Each row is a point on a tangle of strands that fork, close into loops and nearly touch. The rows are in no order.
In the rows, 128 means zero.
Two points are linked if the straight distance between their rows is under 138. Some points are linked to none.
Q_839: [101 113  72 121 223 110  93 169  94 115 140 145  84 120  95  80 178 136
  93 171  91 152 113 178 145 151 149 169 136 102 157 120 193  93 137 145
 122]
Q_739: [ 80 108 198  92 138 117 166 100 119 100 103 145 128 186 152 141 142 124
 171 117 114 111 170 162 104  91  90 154 162 191 139  83 166 147 134 142
 124]
Q_475: [140 134 153 135  89 158 150 108 168 123 107 144 155 124 136 140 120 120
 134 131 117 164  98  75 151  83 120  97 100 135 141 148  83 156 120 103
 116]
Q_501: [151  98  69 166 174 105  76 114  93 199 166 114 103 163 102 118 106  95
 107  72 103 123  83 167 169 178 158 156  92  73  63 171 118 115 140 119
 180]
Q_846: [130 126 131 116 171 136  56 179 120 129 129 102 118 110  60  95 140 122
  90 156 131 131 126 153 151 130 190 114 111  92 140 147 162  89 133 104
 118]
Q_652: [151 162  78 110 105 144 114 129 142 125 104 132 176 105 117 120 149 133
 106 186 158 145 144 128 119 189 128 175 155 112 135 124 155  93 109 115
  96]
Q_456: [159 130 101 153 107 135  81 132 132 148 170 109 146 135  92 112 101 117
  83 144 138 126  97 145 144 169 174  93 102  68 122 153 110  77 133 108
 122]
Q_805: [ 88  97 178  91 157 138 144  90 125 123  69 172 156 180 131 150 150 135
 150 137 129 152 148 143  87 111  94 153 149 171 125 102 175 153 144 135
 113]
Q_647: [100 109 145 141  89 115 174  74 149 108 141 144 113 148 158 132 101 138
 154  93  94  88 140 113 100 121 108 109 122 174 133 106 104 151 154 155
 183]
Q_601: [145 139  80 108 148 141  94 134 125 156 106 160 192 128  98 119 132 142
  91 193 154 167 126 157 119 215 134 195 141  78 115 144 162  91 113 102
  89]
Q_395: [ 97 117 154 112 127 112 165  85 166 115  97 121 137 123 146 156 141 144
 141 154 165  77 148 124  62 127  75 108 179 137 144 114 143 119  95 135
  98]
Q_127: [ 81 104 176 128 111 115 216  80 146  82 112 148 124 141 163 170  91 122
 186  94 107  97 135  96  97 106  80  96 142 190 142 120  69 156 116 149
 151]
Q_305: [128 103  69 132 115 124 107 129  73 109 161 121  98 155  92 121 136  95
 138  99  88 118 108 129 143 117 161 161 109 116 122 108 174 125 176 161
 166]
Q_797: [120 115 123 124 119 127  97 111 126 139 128 153 122 148 132 135 132 124
 112 114 130 149 135 133 118 157 126 152 108 118 116 116 155 118 151 117
 118]
Q_575: [120 125 168 116 128 133 195 170 123  65 129 107 118  97 135 171 120 105
 179 112 139 134 119  97 147  52 124 100 151 164 185 115  61 154  48 133
 108]
Q_696: [140 117 114 144 123 130 116  96 161 196 110 142 154 130 136  85 128 195
  72 169 169 143 135 148 115 192 164 139 142 102 101 151 126 126 136 116
 132]
Q_440: [123 108  92 141 155 120  46 178 116 153 160 101 130 127  82 104 120 122
  78 148 131 132 112 158 148 169 200 130 107  62 124 164 142  73 128 112
 138]
Q_154: [ 99 113 147 126 104 115 129 150 104  88 164 130  89 157 162 141 134 106
 151  87 109 100 162 160 102 106 137 162 132 171 126  68 160 137 142 144
 172]
Q_746: [190 166 106 157 147 135  79 134 124 124 110 101  97 111  98 100 175 131
 142 104 104 124 140 127 143 115 130 109 146 125 143 142 148 101 132 133
 103]
Q_795: [135 109 152 140 106 131 133  86 175 167 106 138 153 136 146 109 119 182
  92 156 161 134 136 122  96 147 137 103 134 135 123 139 119 134 155 120
 139]
Q_397: [109 100 107 148 198 105  98 144 141 173 111 150 104 105 101 102 140 172
  97 155 140 173 127 173 151 155 179 151 137  75 114 154 160  99 149 135
  92]
Q_332: [ 80  95 177 100 152 108 142  83 160 139  88 130 155 145 145 140 159 164
 137 166 173  83 153 168  50 141  89 131 183 137 119 110 175 117 107 142
 113]
Q_946: [119 111 116 130 127 126 127 111 176 183  97 151 178 119 126 107 123 204
  62 205 198 131 145 150  77 211 157 129 165  86 102 163 125 111 123 132
 126]
Q_837: [111  87  62 156 147  99 108 124  93 148 158 121  91 139  86 111 119 131
 123 100  89 135  99 147 155 127 197 158 105  86 111 143 171 114 178 170
 174]
Q_54: [ 85  90 152 112 163 122 144  88 127 116  78 166 131 173  84 123 142 139
 139 129 108 165 140 132 133  91 115 134 133 139 148 126 162 139 168 143
  86]
Q_431: [123 145 177 122 136 145 129 133 143 112 127 133  79 137 137 145 130 110
 146  79  87 120 134 121 106  98 113 135  89 140 123 122 123 173 130 105
 145]
Q_396: [171 142  93 149  83 114 107 146 103 154 180 117 151 118 181 126 119 114
  97 107 165 117 157 155 131 197 118 146 121 136 101 102 110 105 126 129
 131]
Q_462: [ 74 107 181 106 117 116 168 122 105  81 146 140  91 176 144 147 114 107
 166  88 101  85 168 157  91 115 125 156 124 173 131  77 145 155 127 149
 143]
Q_508: [144 121  84 163 145 100 115 117 143 190 126 130 114 109 116  83 135 182
  91 147 146 149 138 164 146 180 177 145 143  69  97 157 142 100 140 139
 107]
Q_82: [ 87 105 160 119 105 108 199  85 164  96 106 139 135 131 170 182 120 132
 164 114 132  95 125  96  70 118  57  82 158 154 140 129 106 145 107 136
 113]
Q_469: [207 180  69 160 107 129 134  85 142 181 145 107 134 116 135  81 131 149
 107 116 132 114 126 121 156 166 117 122 131  88  91 152 103 120 112 116
 105]
Q_9: [ 88  90 143 116 207 118 128 134 119 127  99 154 112 148  62 100 136 159
 123 158 118 169 132 162 158  85 155 122 127 116 163 129 172 119 169 157
  76]
Q_224: [145 146 142 118  84 145 135 160 112 111 164 144 179  99 185 180 102 118
 116 139 159 184 128 117 113 170 132 159 110 134 127  99  89 130 114  94
 135]
Q_654: [126 137 131 119 105 144 149 178 116  50 146 100 121  91 121 165 133  94
 168 119 135 127 115  82 147  73 132  96 142 143 177 118 100 117  68 124
  96]
Q_879: [116 112 203 104 128 162 188 104 168 138  85 132 170 128 142 118  86 155
 145 163 150 112 121  92 125  40 107  61 133 187 159 133  65 180 134 143
 150]
Q_312: [159 164  72 157 125 110  90 139  73 138 167  87  95 134  92 130 134  83
 156  57  67 119  81  96 181 121 124 123  95  91  85 160 149 139 163 130
 162]
Q_62: [122 128 156 100 126 155 156 157 150 116  69 138 203  98 121 169 142 108
 139 170 190 152 126  91 128  62  97 117 152 166 159 113 102 128  95 128
  84]
Q_564: [103 119 176  91 116 146 152 141 150 134  78 144 222 120 130 156 120 147
 122 192 199 147 141  88 107  85 103 106 144 160 145 124 114 141 133 132
 105]
Q_344: [153 147  96 132  71 123 134 143 100 135 188 143 167 104 202 166  98 114
 107 116 170 143 134 135 111 209 109 149 115 118 102 100  86 125 107 116
 138]
Q_499: [ 87 111 154  91 140 129 123 114 153 134  98 138 189 150 147 125 157 168
 128 196 174 107 163 166  48 158 113 164 195 146 126 103 182 106 107 136
 141]
Q_514: [ 67  95 222  94 117 132 183 108 151 127 114 144 120 165 125 110  83 157
 127 121 113  98 149 117 107  90 130 105  95 165 129 133 114 188 156 131
 150]
Q_705: [112 153 192 132 120 131 185 141 150 100 135 137  77 111 173 159 118 129
 158  81  89 125 133 102 108  85 102 113  98 160 148 114  74 189 113 124
 165]
Q_900: [150 150 144 130 110 134 121 129 159 116  81  98 138 103 124 110 164 152
 128 158 149 124 167 110 145  90 114 106 172 164 160 130 139  97 125 145
  90]
Q_23: [140 152  81 120 118 141 113 176  92  40 148 111  95 108 123 148 151  71
 167 119 113 134 116  87 159  97 125 128 157 133 158 111 146 116 103 122
 103]
Q_404: [124 144 181 143 123 135 180 136 146 106 131 158  94  76 198 171 107 142
 133 100 113 137 108 126 102 125  95  95 101 150 163 112  44 180 111 118
 180]
Q_14: [121 108 158 139 102 122 122  93 154 143 115 151 131 145 153 143 120 143
 113 116 140 131 140 123  96 151 101  95 109 138 110 129 116 128 156 126
 121]
Q_393: [ 65  71 224  89 145 135 161 117 150 155  97 147 142 170 101 104  77 163
 109 162 171 101 139 140  97  95 145  96 107 153 131 124 133 189 151 137
 133]
Q_214: [128 136  59 119 149 116  64 159 102 150 158 128 154 125  86 112 127 108
  75 157 140 149 118 159 150 199 153 178 124  61 123 147 164  59 125 113
 102]
Q_354: [112 122 155  86  99 164 105 176 135 118 156 152 198 129 143 165 104 118
 108 164 160 159 149 121  81 141 134 170 136 127 157 103 128 118 118 115
 136]
Q_521: [134 132 120 147  97 110 104 173 100 109 178 114  89 124 167 137 152 100
 130  86 121 103 151 140 123 132 143 150 122 151 122  82 147 135 144 133
 170]
Q_266: [120 123 100 120 156 125  84 141 107 126 127 141 102 143 111 112 168 119
 108 138 118 142 135 153 115 150 130 171 124 116 133 107 181 107 140 121
 116]
Q_809: [150 161  78 132 121 123 108 166  68  66 156 113  73 122 130 150 160  69
 177  91  96 131 111  88 159 104 109 140 134 133 125 108 164 139 135 141
 130]
Q_47: [113  70  58 155 188  94  93 139  97 181 157 135  74 143 105 124 122 122
 117 103  94 153  94 167 162 152 196 183 104  76  87 164 147 115 159 150
 174]
Q_799: [161 114  79 136 118 121  96 117  98 198 183 111 133 153 151 108 105 105
  90  94 129 113 109 148 148 189 134 167  71  96  59 147 115 141 131  99
 160]
Q_273: [ 98 120 140 114 119 107 122 117 177 167  95 138 187 127 144 113 145 190
  82 207 190 103 178 154  66 198 127 141 188 111 115 136 159  91 130 148
 127]
Q_307: [166 187 100 112 114 148  90 162 135 123  98 119 180  82  99 117 133 105
 106 180 152 153 123 122 175 172 126 158 114 110 128 141 138  90  95  91
  77]
Q_271: [144 163 104 121 160 145  78 155 139 117 102 108 132  90  61 101 156 118
 114 173 129 147 110 130 170 130 150 132 120  85 140 154 156  85 107  99
  90]
Q_227: [126 120 160 129  88 150 182  97 167 115 102 147 153 121 168 132  97 158
 130 133 115 139 111  78 132  87 106  70 121 174 157 144  59 159 149 124
 154]
Q_650: [159 142  60 134 136 129  81 152  44 101 163 111  87 138  97 122 155  72
 138  98  86 124  91 121 166 122 135 151 114 106 108 125 175 120 170 143
 155]
Q_678: [ 99 100 203  73 137 137 217  98 134 118  86 115 171 163 130 139  97 131
 171 143 149 100 144  96 134  40 106 104 161 202 157 131  90 160 112 146
 111]
Q_993: [ 98  87  72 147 217  95  95 170 108 152 132 162  93 123 114  87 164 171
  89 167 110 178 137 199 153 162 174 166 144 102 136 129 176  85 155 158
 123]
Q_969: [149 156 130 143 116 121 136 131 136  94 127 100  86 112 149 143 164 121
 176  90 117 116 151 111 117  92 115 116 164 161 152 103 126 128 115 146
 130]
Q_222: [185 188  90 166  92 139 148 123 137 137 166 125 110  87 175 139 106 105
 132 102 110 135  75  95 154 158  81  95  95 104 113 149  57 149  98  91
 129]
Q_274: [192 191  81 160  78 151 147 110 137 146 155 111 134  92 158 106 109 123
 103 133 126 119  92 107 168 156 104  82 108  93 114 158  59 115  91  93
 100]
Q_448: [121 126 168 107 126 140 185 159 160 115  75 124 163  77 141 173 144 114
 159 147 174 135 119  81 140  46  90 100 160 177 169 128  78 147  56 127
  94]
Q_871: [ 89 109 197  83 146 139 205 107 113 105  88 133 142 182 131 135 130 118
 183 128 123 114 153 135 130  51 101 147 163 205 161 104 131 171 124 137
  99]
Q_482: [191 147  66 151 121 110  97 136  80 178 179  99 125 129 160 108 123  91
 111  82 145 102 138 156 149 192 103 159 102 115  64 121 134 129 118 108
 129]
Q_389: [134 149 163 139 140 144 115 128 132 104 141 142  67 144  98 155 107  76
 156  60  59 109 115 121 113 109 121 129  78 117 106 135 118 161 130 113
 173]
Q_77: [154 151 130 138 167 140 107 129 128 113 103 114  85 142  98 113 180 124
 165 104  87 125 150 134 122  81 105 120 156 152 157 119 160 127 126 142
 106]
Q_862: [148 164 131 150 101 143 151 121 143 121 147 152 115  81 199 161 114 123
 127 113 126 144  86 113 116 165  93 109  95 128 125 123  58 162 102  83
 150]
Q_311: [101  69 190 113 160 150 110 126 156 158 105 148 124 167  81 105  91 150
 104 156 155 142 141 149 110  99 174 116 102 128 126 129 137 162 151 130
 141]
Q_146: [190 165  63 156 115 122  80 128  90 154 181  76 157 123 100 100  93 108
 101 138 121 115  82 149 189 165 169  99 100  58  87 167 115  74 111 105
 121]
Q_691: [186 174  41 167  84 119 120 113  99 141 163  92 113 120 128 137 125  81
 149  82 110 125  84  82 175 141 104 121 111  84  82 150 121 135 128 128
 124]
Q_512: [ 56  93 198 117 120 102 184  64 169 131 114 148 123 164 147 110  95 168
 147 117  95  83 157 124  91 114 104  94 121 179 123 134 117 167 164 149
 167]
Q_2: [168 158  82 166  76 116 119 142 100 126 183  98 102  99 157 137 126  99
 133  74 117 107 119 105 149 139 118 110  97 134 107 117 114 136 144 136
 158]
Q_147: [137 144 155 132  97 115 143 139 145 102 119 109 128  92 176 141 147 142
 138 132 155 129 168 112 133 106 120 113 155 170 157 101 105 116 120 127
 123]
Q_30: [187 155 127 146 113 148  88 142 135 118  96  92 130  94 103  90 157 156
 122 138 133 128 152 114 166 104 150  86 152 137 144 146 126  85 128 148
  97]
Q_989: [155 169 123 152 140 139  87 141  90 100 159 103  79 144  78 136 114  81
 172  60  37 111  89 100 149  90 146 100  93  98 106 159 129 143 142 124
 183]
Q_85: [100 121 130 110 166 133 149  96 128 118 128 115  90 136  65 103 127 152
 159 114  78 134  99 116 148  67 181 138 123  98 155 150 157 145 126 135
 113]

A fork is a point with three links, a tip a point with one. Leave the first point through the second and follow the links. Name the first fork or tip that comes.
Q_344 / Q_396 | Q_650
Q_846 / Q_271 | Q_440
Q_389 / Q_431 | Q_469
Q_501 / Q_799 | Q_354
Q_222 / Q_862 | Q_312
Q_332 / Q_395 | Q_311
Q_312 / Q_691 | Q_739
Q_795 / Q_14 | Q_696
Q_809 / Q_23 | Q_564

A piece is two or more points that can be reached from each other along the links. Count, over all rows, the pieces, the separate loops (a circle has one, a figure eight two, a Y none), the forks (points with three links) and the tips (points with one).
pieces | 4
loops | 3
forks | 5
tips | 7
